Each row is a point on a tangle of strands that fork, close into loops and nearly touch. The rows are in no order.
Points whose rows are less than 87.8 apart are linked; no others are. Some points are linked to none.
vuv: [-39   3  -6 -24 -16  46  -3  37  29  30   6  -2 -18 -26 -10 -34 -11  14
  -7   2  41  16 -14  42  -8   3  35 -30 -12  13  -3  50  38   4 -20  18
  23   7 -37  -2 -54]
Gur: [-14  15 -32  20  11 -18  14  15 -34 -16  33 -26 -38   2  24  12  30  -6
   1 -23 -37 -14  -6 -50  31  -8  -6  29  -8 -43  31   8  -7 -29  21   0
 -58  34  46  -8  26]
gunen: [-45  -2 -36 -17  10 -41   5  14  -9   5  33   1 -41  -3  17  -5   6 -21
  12 -20 -39  30  -3 -28  47 -23   2  14 -23 -23  46  23   6 -40  11 -40
 -37  33  29  -4  20]
Das: [ -3   9  17 -25  26 -41   8 -39  32 -16 -12  -9   7  25 -17   2  11  -2
 -31  60 -27   3  -4  -3 -38 -37 -30  -6  -7  26 -20 -33  20  13 -27 -28
  26 -38  12  21 -28]
gikan: [ -6  52  23 -13 -35  12   7 -34 -22  -1   1   0  47  16  -4  56  20  13
 -17  33  -6 -45  15 -25   3   2 -23  25  -6 -32  -5 -24 -25  12  -6  50
   0  -1  38 -29  47]
tino: [ 13  10 -45  21  -2  21  10  38  32  -1 -23  -9  16  -9 -15  21  -7  19
 -58  31  19 -19 -12 -22 -44   9   1 -16   4  -5   6   8  34  20 -13  28
  -4   1  27 -12 -29]
Roken: [-54  14 -34 -27 -18  -6   4   9  36 -14  14  -4  16  -5 -19   5  -9  -1
 -34   7  -2  -7   9 -25   1 -28  13  -3 -27 -23  41  17  46 -21 -13 -14
 -16  15  19   5 -11]
toki: [ 33  29  35   3 -28  48   1 -15  28 -14 -10   9  30 -16 -18 -18   5  11
 -13  24   5 -10  15   0 -42  14   7 -12  12 -25   1  14  13  32 -22  56
  34  -5  -6 -23 -14]
suvar: [ 18  15 -36  12   0   0   6  19  31  -9 -14 -20  15   8 -11   9   5  -4
 -38  25 -11 -11  -8 -31 -33  -1  -5  -4   3 -11   8  -2  22  17  -7   7
  -3  -7  28  -2 -24]
Niler: [ 12   9 -12  10   2 -16  -3   5  20  -7   2 -11  -9  -9   5 -21  13 -19
   3   5 -30  11  -7 -22 -10   2   2   2   0 -15   8  12   6  -4   2   0
   4   7   8   3  -5]
siki: [-13  24  -6 -13  -3  33 -14  -8  16   0  -5  19  57   5 -20  29 -29  22
 -44  32  17 -34  13   8 -25   0 -15  -1 -10 -19 -29 -33 -21  57  -2   6
  31 -32  33   4  -9]
Nadet: [ 25  23  10   2 -16  41  -7  -2  22  -6  -8  15  37   2 -25  -4  -6  11
 -10  24  15 -17  11   9 -39  13   7 -13  12 -12  -5  -1  -4  40 -10  31
  34 -15  -3  -4 -14]
vidak: [  8 -12   7 -17  22 -60 -25 -13 -24 -10  -5  17 -15  20  -1  10 -13  -5
  22   9 -19   2  -2  14  10 -19 -18   3   7  19  -5 -41 -27  10  32 -47
 -19 -17  -3  33  34]
tobu: [  0  21 -15   0  -1 -30  -5  -2 -33 -22   2 -18  -4  20   2  26   7  -4
   8  -1 -17 -26  -6 -28  10  -3  -3  32   2 -18  19 -20 -17  -4  17  -4
 -33   4  25   7  28]
mov: [ 69   3   9  50 -11  43  10   7  16  11 -18 -25   6 -33  -7 -26  26 -14
 -15   7 -18  -6  -1 -26 -40  25   6 -23  11 -36 -22  38  11   3 -15  50
  22  21   6 -39  -3]
mero: [ 24  16 -26  19   9 -12   5  11  -5 -15   5 -24 -15   2  10  -8  23 -16
  -4   3 -44  -5 -12 -40 -10   2  -3   5   4 -33   4   5   0  -4  13   8
 -16  17  28  -4   4]
bavo: [  5 -13 -16 -22  24 -53  -4   6  10  11   2   6 -25  -1  -2 -22  -8 -34
   5  -5 -31  26 -25  -4   3 -18   4  -7   2  34   8  -5  15  -7  14 -52
   0   4  -2  28 -18]
lamus: [ 65  36  31  -1  -8   0  15 -43  -4 -13 -30  -4  39  28   2  13  38   4
   0  47 -33 -16   4 -13 -44   4 -28  -5  12 -21 -41 -20 -15  18  -9  44
  21 -12  26 -21  17]
Dotiz: [-51  20 -27 -33 -21  10  -7  12  32  -8  11   4  28  -2 -24  13 -23  14
 -36  15  21 -17   8  -8 -10 -25  12  -5 -21  -9  38   4  43  -1 -13 -12
  -3   2  19   6 -15]
lupi: [-15  13  18  -8   3 -32  -7 -29 -40 -27  21 -11   3  23   8  61  15  13
  15 -24   3 -30  -1 -23  51   1 -25  37   9 -11  15 -44 -46  -9  -4 -16
 -56  -6  23 -12  56]
veb: [-40   5 -60 -19  -4  -9  -6  46   6   5   4  -4  -2   4  -7  25 -17   2
  -9  -4  39 -22  -6   0   5 -15  31  -7 -18   5  18  14  18 -16  18 -21
 -17  18   7  13   0]
nedem: [ 36  10 -37  38  -4  14  17  33 -15  -3 -14 -45  -7  -9   3  25  21  -2
 -32  -1  -8 -29 -19 -46 -20  13   9 -11   7 -38 -11  21  11 -15  21  42
 -33  37  20 -16  -5]
vap: [ 47  35  21   2 -20  12  17 -43 -23  -5 -20  -7  49  28 -12  40  27   8
  -6  37 -20 -33   4 -20 -32   5 -22   9   9 -23 -37 -22 -24  25   7  52
  11  -9  31 -26  26]
sugo: [ 39  24 -12  27 -26  43  23   6 -18   0 -10 -17  34  -4 -27  38  13  16
 -30   0  12 -43  -1 -28 -28  21   9   3  16 -31  -6   9   9   5  17  71
 -14  29  14 -27  10]
nam: [-17 -16  21 -28   5 -32 -12 -15  -1   6  11  14 -40  -8  31 -15  -7 -31
  34 -17 -23  47  22   6  39  -5 -23  23 -13  22  28   1  -3 -22   9 -22
 -21   6  -6  -1  17]
suto: [-23  -3  16 -11   1 -15 -22 -27 -18 -18  11  13  -6  14   1  26 -17  11
  28 -15  19  -6  24  13  40   0  -9  26 -10   1  13 -35 -43  -1   3 -10
 -21  -9  -7   2  48]
Kog: [  5  14   6  -3   9 -43  -1 -21 -54 -30   9 -10 -10  31  12  40  14   6
  13  -7 -23 -30 -13 -25  25   0 -19  32  12 -12   8 -38 -31  -1  14 -17
 -50  -6  28   4  40]
Boz: [-47  10 -16 -22 -16  51 -14  52  12  30   1   1 -17 -22 -11 -20  -8  19
  -1   0  53   8  -9  45  -7   6  41 -34 -10   3  -2  52  19   9  -1  28
  11   4 -28  -2 -35]
zumuv: [-46  19 -37  -1 -22  11 -10  30 -21  -6  21  -9   6  -4  -6  38  -8  21
  -4 -15  39 -46   8  -7  27  -2  23  15 -14 -14  29   0   4 -25  10  14
 -33  23   8   6  34]
zolo: [-15 -29  25  29  10  -4  -6  22 -43  14  12   8 -17   9  52   4   3  12
  28 -65  40  15   3  17  74  17   9  13  14  17  14   6 -14 -32  16 -21
 -35  -3 -22 -13   6]
mul: [-41  -2  27 -56 -18   6 -10 -37  22   0  18  29   0  -2 -38 -33 -35   7
  10  20  16  22  13  48  -8  -7  -1  -7 -22  25   5 -14  22  19 -32 -21
  29 -14 -50  11 -28]
lik: [ 23 -30  32  42  17  -6   2  -6 -45   4  -4  23  -2   1  34 -11   0  11
  30 -50  17  16   8  29  38  18   1  -4  26  20  -8 -10 -27  -3  22 -21
 -21 -14 -27  11  12]
boli: [ 60 -11 -18  50   0  36  18  19 -24   7 -28 -37   8  -6   0  20   9   9
  -9  -6  28 -32 -24 -14 -35  25  21 -29  23  -9 -35  19  -1   7  21  32
  -6  12 -10 -21 -17]
sileb: [ 46  11  14  54 -18  47  42 -15 -30   3  -7 -27  17 -19   8  23  36  20
   9 -36  11 -31  -4 -26  -5  29  10  15  18 -21  -6  29   3 -12   9  63
 -28  23   5 -42  17]
fakur: [ 18   6  16  38 -19  44   7  -2  21   0  13  -1 -12 -35  17 -28  28 -10
   9  -3  -7  21  18 -19   2  16   3   8  -3 -36  13  42  -1 -12 -18  50
  14  24   2 -33   4]
luk: [  6 -21 -12  -9  17  -2  -3  10  27  26   0  21 -12  -6 -20 -36 -22  -8
   3  -1  25  25 -14  41 -11   2  14 -26  -2  62 -16   1  10  13  -7 -31
  39 -11 -38  28 -44]
kad: [-13  30 -11   0  -8  55  -8  16  19   3   0  22  49  -7 -33  25 -29  38
 -55  27  29 -24   7  13 -36  -3  -7 -11  -3 -17  -2 -12  11  51 -14  23
  24 -22  26  -3 -25]
Duz: [-28  -2  -5 -21  -9  28   6   7  38  16  14   2 -13 -25 -19 -36 -18   6
 -10   6  30  16  -6  28 -10  -5  27 -18 -13  19   5  29  46   0 -26  -5
  29   7 -36   4 -56]
Gube: [ 62  25  31   6  -8   8   8 -33  15 -19 -26  -6  24   4  -1 -10  38  -6
  -3  34 -37  -4   4 -19 -44  10 -17  -9  13 -23 -28  -1  -5  17 -20  45
  21  -9  15 -21   6]
sepon: [  3 -19  39  30   1  17   2  16 -43  21  16  12  -1  19  48   5  17   7
  30 -85  48  11   9  17  75  30   6   6  24   7   0  11 -27 -29   5   0
 -32  -2 -20 -25   3]
Gofi: [ -6  -2 -33  -4  15  12  -6  -7  -2  -8 -17  -4  41  18 -18  45 -42  10
 -38   4  17 -49   0   3  -8   3 -10  19  -3 -13 -43 -48 -34  37  19 -20
   6 -26  34  32   2]
sotu: [-44  -9 -43 -19   7 -40   9  30   2  15  18  -3 -29 -10  11  -6  -7 -26
   3 -16 -21  23 -17 -17  34 -23  20   1 -17  -8  28  30  20 -43  10 -47
 -19  36   8   9  -4]
Bubeb: [ -1   8 -15  -9  11  26  -6 -14   8  -3 -20  11  50  12 -17  34 -36   9
 -35  20  13 -43   9  12 -22   6 -14   7  -5 -14 -50 -42 -37  51   9  -4
  26 -32  33  22  -2]
Sel: [  2 -51  30  38   3  46   3  31   1  26   7 -11 -38 -21  40 -36  16  -9
  30 -21  -3  47   3  12  22   9   2  10   9   0  -7  48  -3 -45 -13  36
  28  23 -21 -23 -12]
zabo: [ -4 -14  24  27 -23  37   4  -9  29   9  28   5 -21 -35  18 -48  18 -10
  15  -2  -9  49  13  -1  14  12  -9   8 -11 -15  15  43   8 -18 -28  29
  29  18 -18 -25 -13]
nivi: [ 26 -45  20  48  19   0   6  35 -39   9 -19 -18 -18  -8  40 -17  10   5
  25 -23   8   9 -31  12   8  13  26 -13  35  15 -22  17  -1 -24  25  -7
   2   6 -22   5 -11]
vifi: [-14   4  30 -48  -4 -48 -19 -34  13   2  -4  33 -21  14  15   1 -14  -4
  35  19 -12  29  27  26  26 -11 -37   9 -19  28  10 -33  -5  -9 -14 -27
  -6 -11 -21   7  33]
Ranod: [-32  -9   6 -34 -11  12  -9  -4   5  27  12  31 -17  -4 -10 -43 -32  -1
  27  -7  16  38  16  61  21  17   9  -2 -15  39  10   1   9   5  -7 -17
  21  -3 -53  11  -8]
Pimu: [-35 -27 -24 -14  11 -32   9  31   3  26  13   3 -34 -18  17 -17 -10 -29
  10 -14 -22  36 -24  -5  32 -20  20  -1 -12   9  13  33  22 -42   8 -39
   1  34 -10  10 -17]
Sudav: [  3   8 -44  -4  21 -29  11   8  25 -19  -5 -24  -3  21  -9  -1  10  -9
 -39  19 -43   0 -22 -39 -30 -16 -15  -6  -3  -3   6 -10  23  17  -9 -27
  -9 -15  41   5 -27]
Fenu: [ 45 -14  25  12  15 -27  -8 -21 -19 -14 -21  16   0   4  -2 -10   3  -5
  23   5 -11   6   5  28 -23   2 -16 -14  21  21 -23 -30 -42  17  24 -16
  10 -18 -16  30  16]
rubuf: [  4  -6  38  31  -4  39  16   3 -38  24  18   9  11  15  31   7  28  15
  29 -86  58   1  16  22  61  37  13   2  21  -1  -8  19 -30 -22  -3  19
 -26  -5 -22 -32   4]
nud: [ 30 -46  24  54  19  -4   6  24 -48  13 -16  11  -4   1  42 -20   6  17
  25 -39  17  15 -22  28  23  17  19 -23  40  21 -30   3 -15  -9  26 -20
  -4  -9 -32  13  -4]
Luze: [-52  18 -26 -30  -8  27  -9  10  28   0  10  14  33  -2 -35  17 -37  31
 -42  24  33 -14   6  13 -22 -27   6  -9 -17   2  27  -3  36  27 -22 -18
  13 -18  16   8 -25]
kufiz: [-27 -45  18   9  18  -8  -7  23 -37  21   6   2 -35   3  49  -7 -15   2
  33 -45  20  32   4  28  62  -1   9  18   9  32  21  13   7 -38  28 -30
 -24   4 -32   2   4]
Gogo: [-20  -4 -22 -33  16 -63 -14   3 -19  -1   7   5 -27  12   3   6 -21 -21
  20  -9 -21  10  -8  -5  29 -19   7  16  -5  12  31 -14   0 -12  28 -57
 -30   8  10  19  27]
tado: [ -9 -36  18  23  -6  26   1  16  14  27  21   3 -33 -27  31 -44  10 -14
  26 -15 -12  58   4   7  28   5  -6  13  -5   6   8  40   6 -37 -14  19
  25  24 -21 -17 -14]
zot: [-34  28 -22   7 -27  22   1  17 -23 -11  21 -11   5 -13  -1  38   5  15
  -3 -22  30 -43  17 -19  27   7  14  28  -8 -22  38   5   4 -29   2  36
 -39  29  15  -7  38]
Nor: [-23 -43  13 -13  15 -14  -8  10 -28  29   5   9 -38  -5  39 -18 -26 -18
  35 -32  -3  44  12  33  55 -10  -3  17   6  48  24   2  10 -28  29 -42
 -17   7 -34  12  10]
Buv: [-35  13 -19 -29  10 -49  -4  -5  -8 -13  20  -1 -36  10  18   3   8 -15
  13 -13 -39  14   5 -31  33 -17 -12  28 -22 -23  39  -1  -5 -24   7 -23
 -40  13  36  -6  31]
lukab: [-26   5  -3 -38   6 -40 -33 -18   8  -5  -1  21  20  29 -12  23 -30   6
   5  24   0 -10   5  11  10 -17 -15   7 -20   0 -13 -43 -30  13   7 -37
  12 -20   6  20  33]
Duno: [-55 -15 -18   6  11   1 -10  20 -29  11   6   9  -9  -1   7   5 -18  41
  10 -59  54 -15   2  43  70  21  36   1  -8 -13 -22   0 -17  -6   9 -19
 -32  -8 -33  18  19]
sopa: [-15  23   2 -27   5 -53  -5 -16  11 -23   5   2 -10  24  10  -3  18  -9
   2  20 -50   6   1 -24  -1 -18 -20   9 -16 -20   9 -11   5  -6  -8 -16
  -8  -8  20   2  14]
Fus: [-15 -34 -18 -23  25 -41   5  28   2  33   3   9 -35 -12  11 -21 -18 -39
   5 -12 -23  36 -33   1  27 -23  20 -13  -1  37   1  15  24 -31  11 -54
   5  25 -17  24 -30]
Sodar: [-13   6  20 -20  15 -43   5 -42  30 -23  13  -3 -19   8 -10 -20  25  -9
  -7  31 -53  19   0 -17 -13 -30 -26  -6 -18 -10  -5  -4  18 -10 -24 -14
   8 -11  -5   6 -10]
Vol: [-34  -6  28 -40 -24   6   1 -27  19   8  15  28 -15 -16  -7 -49 -22  -4
  21   2   4  41  18  42  10  11  -1   7 -21  30  14   3  25   2 -27  -7
  20   2 -50   0 -19]
Vavuv: [  0 -71  22  44   9  26   0  55 -20  16 -13 -30 -39 -23  39 -26  19  -5
  26 -21  -8  25 -25  -2  11   5  23  -5  18  -2 -24  50   2 -41  -1  28
  21  17 -18 -16 -13]
lir: [ 73  -4   9  35  12   4   0  -5   0  -1 -10 -26 -17 -19   4 -40  38 -24
  -2   7 -53  11 -17 -27 -39  15 -15 -24  16 -21 -25  11  -6   3 -11  13
  19   9  18 -11  -3]
bir: [-13  51  16 -10 -44  22   5 -16 -12 -11   3   0  41   3  -8  43  18   9
 -29  19  -8 -39  19 -36  -1   5 -13  27  -7 -38  17 -11  -6   6  -8  64
  -9  11  39 -28  39]
Fupun: [ 41 -32  21  48  23   1   9  20 -32   7 -14 -27 -25 -17  37 -22  18  -9
  22 -16 -15  10 -25  -2   1  15  14  -4  32   2 -15  12  -2 -24  21  -3
  -2  16   0   4  -5]
vekil: [ 39   5  23  54 -15  42  40 -15 -33   8  -2 -15  20 -10  22  19  39  22
  24 -61  31 -22  -5 -15  14  35  10  12  25  -7  -7  27  -6 -13   6  46
 -29   9   1 -46  11]
medez: [ 42  21  35   8 -17  17   3 -29  26 -19 -17   0  20 -11  -3 -22  23  -6
   3  28 -19   1  12 -12 -38  15  -5  -7  10 -21 -12   9  -1  17 -24  45
  27  -7  -2 -18   0]
guvu: [ 13  26  14   5 -24  27  14 -39 -31  -4  -4  -4  54  16 -23  51  10  17
  -7  15  -2 -49   9 -17 -11   7 -15  17   6 -27 -24 -22 -32  25   9  44
   4  -6  22 -19  37]
lep: [ 24   0  27  -5  12 -38 -14 -23 -18 -14 -14  20  -5  14   6   4   2  -5
  31  14 -14   5  11  20  -4  -6 -25   2   9  14 -11 -31 -36   9  16 -14
  -1 -17  -8  22  31]
keva: [ -2   2  12 -23  21 -41   5 -32  35 -22  -1 -10  -7  14 -18 -15  17 -12
 -20  34 -39  11  -6 -16 -32 -31 -22  -9 -11  10 -10 -15  19   5 -24 -20
  15 -25   4  14 -26]
nef: [  2 -73  20  41   8  19  -1  64 -34   5 -26 -38 -28 -14  42 -18  14   1
  19 -29   5  11 -41  -8   1  13  41 -16  27   3 -30  43   1 -26  13  16
   7   8 -21 -10 -21]
mebig: [-31  12 -12 -26  -6  27 -12   0  35   2  11  18  22   1 -37   0 -32  24
 -21  20  30  -7   7  25 -25 -14   7 -12 -11   8  13  -1  23  32 -23 -17
  26 -24  -5  14 -36]
kib: [ -9 -26  30  -9   6  -6 -19 -25 -17   1   4  24 -21   4  13  -9 -24   1
  38 -22  16  26  40  49  38   6 -15   5  -4  30   4 -26 -33   7  14 -19
 -10 -19 -38  13  34]
Bopur: [ 24 -11 -11 -10  22 -42 -15  -1  12  -4 -12  15  -1  16 -16  -6  -9 -18
   3  15 -10  12 -15  11 -27 -12 -18 -11  10  39 -13 -26 -14  23  13 -44
  14 -24  -1  35 -10]
tofo: [-49  11 -61 -14 -14  -7  -7  51  -4  -2  10 -13   5   3  -8  37 -13   7
 -16  -6  37 -40  -5 -17  11 -16  25  -2 -20  -6  22  10  22 -28  20  -3
 -39  26  19  11  16]
Laka: [ 55 -25  20  43  22   1   1   9 -17  10  -7 -23 -31 -25  23 -42  29 -22
  16  -6 -43  23 -19 -11 -14  12  -4  -9  23  -5 -17  12  -8 -17   5   4
  15  16  11   3  -1]
bazi: [-14   1  15   7  -1 -10  -6 -26 -32 -21  16   3  11  10   2  44   0  18
  20 -43  23 -28   8  -6  50  14 -10  31   5 -10   8 -35 -45  -3  -2 -11
 -41  -8   3  -7  47]
pimo: [-30   1 -39 -18  -3   2  -4  39  20  15   3   2  -9  -5  -6  -1 -16  -1
  -1  -2  37  -3  -9  18  -3  -5  33 -15 -12  14  10  25  20  -6   5 -17
  10  10 -13  10 -21]
kub: [ 42 -27  -1   5  29 -32 -14  -5   7  -3 -20  23  -1   7 -19 -12 -11 -14
   3   7  -5  12  -8  32 -31  -8 -22 -21  21  43 -34 -37 -34  30  23 -40
  21 -27 -11  48  -7]
zodep: [ 34 -16  -9  20  16   3  -6  20  16  13 -10  -1  -7  -6  -5 -27  -8 -12
   7   2  18  10 -14  27 -26  10  12 -23  17  39 -19   2  -5  11   6 -11
  37  -8 -24  20 -26]
gomo: [ 25   0  24  48 -10  37  32 -12 -38  10   6   6  20   1  20  14  30  20
  32 -71  41 -17   2   8  31  38  12   4  24  -2 -12  18 -23 -11   1  25
 -24  -3 -10 -34  10]
tozef: [-25  13  16 -29 -12  15 -13 -23  35 -10   8  15  25   5 -32  -3 -23  17
 -15  36  18  -3  10  18 -33 -14  -6  -7  -8   7   5 -11  14  33 -25  -8
  38 -31 -12  10 -29]
duv: [  9 -21  36  15  10   6  -5 -22 -29  -4   2  19 -11   3  16 -11 -12   5
  35 -33  24  21  35  42  29  17  -6   3   6  21   3 -15 -36   2  13  -5
  -6 -18 -32   8  24]
Fod: [ 40  22 -14  40 -17  32  31   4 -22  -1  -9 -33  13 -15  -8  28  28   6
 -22 -11 -11 -33  -4 -42 -18  22   7  10  11 -42  -3  22   9 -12  14  69
 -29  38  18 -31  15]
ripu: [ -8  20 -17   4  -7  41   2  28  39  -3  -5   6  24 -16 -27  11 -18  31
 -51  28  32 -18   1   1 -42  -5   5 -16   1  -7  15  10  43  31 -22  28
  15  -6  13  -8 -35]
sozi: [ 25  -5  -8  13   7  -8  -5  15  25   8  -7  -9  -9 -12  -1 -29   1 -20
   6   3  -3  12 -14   2 -20   8  11 -11  10  20  -5   9  10  -1   2  -7
  25   1 -11  13 -23]
mumu: [-17   5   2 -26  16 -33  -5 -30  28  -7  -8  11  33  25 -18  20 -11   9
 -28  59  -1  -5  -4   5 -29 -26 -30  -5 -13  23 -18 -35   2  33 -19 -43
  30 -47  18  21 -16]
Kiviz: [-40  -2 -29  -5  -6  33 -10  53  -4  15   4  -7 -12  -9  -4   2  -6  17
   1  -8  53 -16  -5  28  -2   7  44 -22 -11   2  -5  36   3   1  20  15
  -1   8 -23   7 -14]
zofu: [ 65  -1  39  12  -5   0   0 -26   8  -9 -28   7   8 -11  -2 -34  23 -11
  18  16 -13  15   5  18 -46  17 -10 -23  21  22 -24  -7 -28  15 -10  21
  39 -12 -17   7  -1]
Bub: [-23   0 -43  -9  27 -30  22  -4  32 -23   6 -22  -9  17 -22  -2  11  -9
 -47  18 -49   3 -17 -40 -21 -37 -10 -12 -16  -5  16  -1  30   4 -17 -39
 -13 -10  34   3 -27]
rek: [-14 -24 -11 -31  16 -15  11  -6  26  13   3  18 -12 -11 -23 -30 -32 -22
  -9   4  13  30 -14  18  -2 -18  20 -16 -16  55   3   0  34  -2 -26 -46
  22  -1 -38  26 -58]
karo: [-54   3 -37 -17   8  -8  21  -6  39 -19   9 -18   3   0 -36   6  -2 -11
 -54  24 -23   0   2 -33 -14 -45   2  -9 -23 -13  32  12  43 -11 -20 -30
 -12   3  26   7 -25]
Kade: [-30  -3  22 -58  -1 -53 -10 -32  13   0   8  25 -36   1  24  -4  -9 -24
  32   2 -29  43  23   7  39 -14 -36  17 -27  17  23 -14   4 -22 -14 -32
 -25   2 -12  -4  24]
fovaz: [ 37   7 -47  34  12  -1  13  29 -21  -8  -1 -48 -24   5  13  14  24  -6
 -28  -4 -35 -24 -28 -52 -13   5   0  -9  10 -42  -6  11   8 -11  26  14
 -36  32  35  -8  -8]
Rovub: [  4  16  20 -14 -17   7 -13 -17  29 -13  -1  16  18   3 -14 -17  -5   3
   5  23   5   1  10  11 -26   7   0  -5   0   3   4  -2   3  23 -17  10
  33 -18 -15   7 -14]
Fele: [ -1   0 -22 -28  18 -55 -12   3  10  -4  -4   8  -5  21 -15   1 -11 -22
  -1  12 -18  10 -17  -6 -10 -19  -6  -2  -1  26  10 -19   2   9   9 -52
  -2 -14  12  26  -6]
nug: [-33   5  -3 -29  -5 -24 -30 -17  -4 -11   8  15   9  19 -10  22 -28  11
  17   5  11 -11  12  10  23  -8  -2  20 -19  -5   9 -37 -32   5   5 -19
  -1 -10   1   9  45]
mutik: [  7   4  41 -19  -8 -24  -6 -42  34 -15  -5  15  -2  -6  -9 -32   7  -5
   8  31 -15  19   7  14 -26  -5 -20 -10  -7  20  -9  -9  10   6 -26   4
  32 -17 -29  16 -20]
fufen: [-25   6 -11 -35  11 -34 -23 -16  21  -3  -3  18  33  31 -16  25 -24   4
 -16  38   3 -10  -1   4  -9 -22 -21   0 -19   8 -17 -39 -18  27  -4 -47
  20 -36  21  20   6]
sek: [-22 -10  24 -42  -3 -23 -27 -33   7   3   3  37 -16  13   5   2 -31   5
  39   6   7  23  36  45  33  -5 -28   5 -20  26   0 -40 -29   4  -4 -23
   0 -16 -31   8  46]
Fatod: [ 90   4  -4  42   4  26   9  -4   3   2 -24 -36   4 -14  -9 -21  31 -20
 -20   9 -38  -5 -10 -34 -51  23 -11 -23  18 -31 -31  19   5  12  -8  34
  12   8  20 -30  -6]
sunet: [-31 -32   2 -32   4  -4  -3  11 -13  39   6  23 -28  -4  15 -32 -36 -18
  30 -20   2  47  11  49  42   2   9   5  -9  59  14   3  12 -18   9 -37
   9   9 -55  15   0]
nitiv: [ 41  22 -11  18 -21  46  13  -1  -8   2 -13  -6  50   8 -35  40   1  14
 -38  16  13 -39   2 -19 -38  15  -1  -2  14 -24 -15  -9  -3  31  15  58
   5   8  22 -22  -1]
kenu: [ 48   2  14  47 -10  48  16   2   3   8 -12 -19  -3 -34  12 -22  24  -9
   7  -4  -9   1   7 -19 -17  22  14  -2   9 -31  -8  37   0  -8  -8  55
  14  24   3 -34   8]
Tuva: [-16  35  -2  -2 -29  11   0  -6 -12 -15   5  -6  13   1  -1  29  13   0
  -3   0   0 -32  20 -31  13   5  -1  35  -7 -29  31  -5 -10  -9  -4  42
 -21  13  27 -11  36]
Gen: [-30 -11 -11 -29   5  15  17 -12  38   4   9   6 -12 -20 -34 -25 -29  -5
 -21  15  26  13  -4  17 -19 -20  22 -13 -15  33  12  12  45   7 -33 -23
  27  -2 -29  15 -61]
pusaz: [ 32  23   5   7 -15  54   3 -10   3   1 -11  14  55   8 -33  21  -8  14
 -21  22  16 -33  11   1 -40  10  -1  -8  12 -22 -25 -13 -18  46   5  45
  24  -8  13 -12  -2]
Pitiv: [-20  28 -15 -23   2 -47  -7  -5 -12 -22   7  -9 -16  24  13  14  12  -8
   5   3 -39  -9   2 -34  15 -13 -13  30 -16 -26  25 -16  -9 -10   6  -7
 -29   4  38  -1  33]

How many points has the smallest loop of links through each point below? Write none if it is on no loop.
lukab => 14
Nor => none
nef => 13
kib => none

A fork is a point with three links, a tip a point with one. Leave the first point through the second and follow the links. Name the first fork or tip that comes.
vidak; lep => Pitiv
Ranod; sunet => Fod
Laka; lir => nivi
Pitiv; Buv => vidak
Bub; karo => Rovub
tino; ripu => Gofi
vap; lamus => Nadet
nivi; nud => nam

A piece is all that can be reached along the links. How many separate loops has the piece of each point below (a circle has one, a figure eight two, a Y none), and how many tips (points with one link)?
mebig => loops 1, tips 3
lir => loops 1, tips 1
mumu => loops 1, tips 1
